The views of a scene show one set of named points, each view turned or mirrored, and shifted as a whole, with a little noise and some points left out.

Scene 1
View 1
z786: [ -9 -11  -4  -9  -9  -8   8  -2  -8   2  10  -7  -3  -2  -7  -4  -6  -4
  -2  -7  -6   0  -8   1  -6  -1  -9   6  -7   3]
z68: [  3   0   0  16  -2  13   4   9  -8  -5   9  -5   7  -3 -10  -8   8  -5
   2   3  -6   3  -6  13 -10   7 -13   2  -9 -16]
z679: [  1 -11  -5 -17 -12   5 -10  -6   2   4  -1 -19   8  17  14 -18 -25   6
  -7 -22   9  -3  14  -9   8   7   8  -4  -7  20]
z532: [  5 -13 -12  -3 -13  14  -9  -1   3  -4   3 -13  11   6  14 -12 -13  -6
  -8 -16   7   0   6  10   1  11  -7 -10 -11   4]
z408: [-13  -6   8   7   1 -10   3  -7  -5   1  23  -6   9   3   1 -10  -8  20
  11 -13   0 -11  -2  -4   6   4  -1   1 -12  -1]
z474: [ -6   1   5  26   4   3   5   4  -9  -6  24   1  12  -6  -9  -6  12   8
  12   0  -5  -6 -11  16  -6   8 -15   0 -14 -22]
z799: [  0   5  11   9  -1  10   1   5  -4   3   7 -13  11   8  -6 -16  -5  13
   6  -4   0  -3   4  -3   3   9   2   2  -8  -3]
z142: [-19  -3  12   3   1 -19   7  -9  -8   4  22  -5   3   1  -9  -9  -9  22
  12 -11  -3 -10  -5 -10   6   0   1   7 -11   0]
z838: [ -1 -17 -18   3 -12   5  -6  -3   1  -8  15  -4   9  -1  14  -2  -3 -13
  -4 -14   4  -2  -3  22  -3   9 -19 -10 -17  -5]
z376: [ 10   1   3  -9 -10  19   0  11  -4   6 -15 -20   2   9 -10 -15 -10  -5
  -8  -2  -4  10   6  -3  -8   4  -1   6  -1   9]
z161: [-13 -17  -9  -8  -9 -15   2  -9  -2   0  18  -6   2   0   6  -3 -13   2
   1 -17   1  -6  -6   3   1   0  -8   0 -11   6]
z579: [  0  -6   0  -8  -9   8  -7  -1   0   4   1 -17   7  12   6 -18 -18   6
  -2 -14   4  -1   8  -5   4   6   5  -1  -7  12]
z920: [  9  -4  -6  20  -5  26  -9   7   2  -7   9  -7  22   4  10 -14   4  -2
  -1  -7   7   0   5  20  -1  17 -11 -11 -13 -15]
z190: [-15 -11   0   8  -2 -10   3  -8  -5  -3  26  -4  10   1   4  -7  -5  13
   9 -15   2 -10  -6   5   4   6  -8  -4 -15  -5]
z847: [  1  -3   0   9  -5  10  -1   3  -4  -2  10  -8  12   2   1 -11  -1   3
   3  -6   1  -3   1   8  -2   8  -6  -3 -11  -6]
z618: [  0  -5  -4  13  -4  11  -1   5  -4  -4  12  -3  12   1   1  -9   3   0
   2  -6   0  -2  -2  14  -4  10 -13  -4 -13 -12]
z59: [  0   0   5 -18  -9   4   8   8  -9   7 -12 -15  -7   2 -19  -9 -10  -7
  -6   0 -11   9   0  -8 -12  -1  -3  14   1   9]
View 2
z474: [-14 -17   2   2 -12  30  -6   5  15   8  -3   2  -9   0  13   2   4  -6
 -13   0  -2  19   6   0   0  16   2   7 -16   6]
z376: [-29   4 -12   8  -9 -17   9   6   2   7  -5   0 -12 -19  10 -23  -2  -1
  -2  -8  -5   0  -1 -11 -10 -13  15 -40  18  -7]
z838: [  3 -17 -20   1   0   8  14  -8  17   3 -21  -2  -9  -6   7   4  12  -8
  -8 -17   5  -6  13  -7   9  20  -1 -15  -2  -3]
z618: [-11 -11  -8   6  -6  13   1   0  15   6  -9   1 -13  -4   9  -1   5  -6
  -9 -10   0   6   6  -4   1  14   4  -8  -9   0]
z920: [-15 -15  -6  14  -3   3  -7 -10  19   4 -16  -5 -26   1  14  -6   2 -10
  -8 -18  -2   9   5  -8   7  26   6 -16 -10  -5]
z161: [  8 -10 -17   2   6  10  16  -2  13  11  -4   5   7 -13  -8   9  13   3
  -9  -9   8 -13   6  -2  -5  -3   5  -7  -4   2]
z799: [-15  -3  -1  15   1   3  -6  -1  15  12   7   3 -13  -8   1  -7   0   2
  -7  -6   2   6  -6  -4 -12  -4  14  -8 -12   2]
z847: [-12  -9  -6   9  -3   8   0  -3  14   9  -5   0 -13  -8   7  -3   4  -3
  -8 -10   1   5   3  -6  -3   8   7 -11  -7   1]
z190: [  5 -12  -9   6   5  21   3  -5  18  11  -1   3   0  -4  -3  10  11   1
 -11  -6   5  -2   6   0  -4   5   3   3 -14   5]
z532: [ -4  -6 -18  11   8  -7   9 -11  16   8 -15  -3 -14 -10   2  -3   7  -4
  -6 -22   5 -10   4 -10   3   9   9 -26   2  -6]
z408: [  2  -8  -4  11   8  16   0  -2  18  16   9   5  -1  -7  -6   8   8   5
 -11  -5   6  -1  -1   0 -12  -3   9   4 -17   4]
z59: [-23   0 -12  -1 -13   0  13  14  -2   9   2   4   4 -22   4 -15   3   1
  -4   3  -3  -2   3  -8 -14 -23  13 -26  16   2]
z142: [ -1  -6  -3   6   6  20   2   3  14  17  15   6   8 -10 -10   7   9   7
 -11   2   6  -1  -2   3 -18 -16  10   8 -16   8]
z579: [ -8  -1 -13  14   9 -12   6  -6  15  13   2  -1  -8 -14  -5  -7   4   4
  -5 -15   5 -10  -4  -6 -10 -12  15 -21  -1  -3]
z786: [ -5  -9 -15  -2  -6  12  15   7   8   9  -4   5   7 -14   0   0  11   0
  -8  -2   2  -6   6  -4  -6  -8   6 -12   3   4]
z68: [-19 -12  -5   1 -15  15   0   6  10   4  -7   0 -10  -5  14  -7   2  -7
  -9  -2  -6  13   8  -4   0  11   3  -9  -3   1]
z679: [ -1   3 -18  16  17 -20   7 -11  17  13   1   0  -8 -18 -12  -4   6   4
  -4 -22   9 -19  -5  -8 -11 -14  18 -27  -1  -5]
View 3
z142: [ 20   6   0   7 -11  -3   6   3  -8 -13   4  -8   9   0  10  10  15   2
 -18   6   2   0  -6   1  18  -1  17   2 -12  17]
z920: [ 13  15  -8  -1  -2   2   1  13  11  -6  -1  -3 -15  11 -26 -14   0  -1
  12  -9   7   7  -2   3 -17  10   0   4   2   1]
z161: [ 28  14   5  -5  -2   5  -1  -7 -18  -8  -3  -3  -3  12  12   1  11   2
  -7  12  -3   3 -13   0   6   1  22  -6   6  12]
z847: [ 10  14  -3   1  -4   1   1  10   0  -7  -1  -3  -8  10 -11  -8   6   2
   6  -4   9   3  -2   1  -7   4   4  -1  -2   7]
z532: [ 13  21   6  -9  10  10   0   2 -10  -1  -5   0 -18  22 -10 -18   7  10
  12   0   7   6  -6  -1 -15   6   9 -11  15   5]
z190: [ 25  12  -5  -3  -9   1   1   1  -1 -14  -5  -4  -2   3  -2   1   8   0
  -8   5  -3   5 -11   1   4   7  13   5  -4   5]
z679: [  6  28  14  -4  17  15   6  -5 -25  -2  -3  -1 -10  23  13 -14  15  19
  -1   4  14   6   0  -4   1   1  16 -21  17  16]
z799: [ 1 13  0  6 -1  0  8 13 -2 -8  5 -5 -2  9 -4 -6 11 10 -4 -5 16  2  7  2
  4  0  6 -4 -9 14]
z618: [ 15  12  -6  -1  -5   0  -1  12   5  -8  -1  -4 -10   9 -17  -8   3  -1
   9  -3   6   3  -4   3 -11   5   4   4  -3   3]
z786: [ 20   2   2   1  -8  -3  -4   2 -14   3   4  -6  -4  17   1  -2   8  -6
   9  13   2  -3 -10   4   3 -10  15  -4  -1  12]
z838: [ 28  14  -2  -9  -2   5  -7   0  -1  -4  -6  -2 -19  16 -17 -14   1  -4
  15   4  -3   8 -15   0 -17  11   9   1  11   0]
z376: [ -8  10   9   6   3   3   2  13 -15  10  11  -4 -11  27  -3 -13  11   7
  21   0  25  -6   8   4  -4 -14   6 -20   1  17]
z408: [ 21  12  -1   3  -7   1   7   4  -5 -14  -1  -5   2   2   4   3  12   4
 -16   2   3   3  -6   0  10   4  13   3  -8  10]
z68: [  9   3  -6   3 -12  -5   0  16   7  -2   5  -5  -9  11 -22  -7   3  -5
  16  -3  11   0  -3   5  -7  -1   2   4 -12   7]
View 4
z161: [ -5   6   5   9   1  -6  -8  14   9  -3  -9   5   0   0   4   3  -8  -8
   7  -7  -9   5  14  13 -16 -15 -16  -4  -7  -6]
z532: [  2   3  -3   9   4  -1  -7  -4   5  16   0   9 -19   6  25  -6  -5  -6
   0   4 -11  -3   9   0  -4  -8  -8  -3  -9  -8]
z838: [  4   8  10  10  -2  -6 -12   4  -6   8   2  12 -19   6  24  -5  -6 -15
   5 -10 -10   2  17  -3  -5 -19 -10  -8 -13  -4]
z920: [ 12   0   4   0  -7  -2 -18  -6 -15  14   1   7 -24   6  30  -6   2  -3
   1  -2 -11  -1   5 -23  -2 -10   6 -17   3  -9]
z847: [  6   4   4  -2  -7  -5 -13   1  -7   9  -8   3  -9   1  13  -1   2   0
   4  -7  -5   1   6  -7  -8  -6   0 -13   5  -7]
z474: [ 11   2  16  -8 -19 -10 -21  11 -27  -3 -11   3  -4   2   9   2   7  -3
  14 -20  -5   6  15 -14 -12 -16   6 -25  10  -6]
z799: [  2  -1  -4  -5  -3  -3  -8  -2  -2  12  -9  -1  -4   2  11  -2   2   8
   1   2  -6  -4   0  -8  -9   2   3 -14  13 -11]
z59: [ -3  21   1   0  -7  -3   1  -2   2  30 -19  -5  15  -7  -3   4   5   1
   5 -11   7 -16   9  18  -1  11 -10  -3   3  -9]
z579: [ -4   3 -10   3   4   1  -1   1  15  13  -8   3  -3   1   7  -2  -3   4
  -2   9  -8  -4  -1   9 -10   2  -7  -2   4 -11]
z142: [ -3   0   4  -8  -7 -10  -8  19   1 -15 -19  -2  13  -5 -12   7  -3   6
  10  -6  -6   9   7   9 -25 -11  -6 -14  12  -8]
z190: [ -1   0   9   0  -4  -9 -14  15  -3 -10  -9   5  -4   3   5   1  -4  -3
   9  -8 -10  11  11   2 -19 -19  -6 -13   3  -6]
z786: [ -2  11   9   4  -6  -8  -7   9   0   9 -12   2   6  -3   2   4  -1  -6
   9 -14  -1  -1  16  14 -10  -8 -13  -4  -3  -5]
z68: [  8  12  11  -4 -15  -8 -15   1 -22  16 -10   2  -3   2  13   3   8  -4
   9 -17   0  -5  13 -10  -4  -6   2 -19   7  -7]
z376: [ -1  15  -6   1  -6   0   2  -9   3  34 -12  -3   3  -3  10  -4   5   4
  -1  -2   4 -16   3   7   3  14  -2  -3   5 -10]
z618: [  7   3   8   0  -9  -6 -17   1 -14   7  -5   5 -12   4  16  -1   2  -4
   7 -11  -8   0  11 -10  -7 -12   0 -17   3  -6]

Which points are out of place in each view (at most two, in the order of its rows)? Write - if all are in place.
view 1 => -
view 2 => z376
view 3 => z920, z161
view 4 => z799
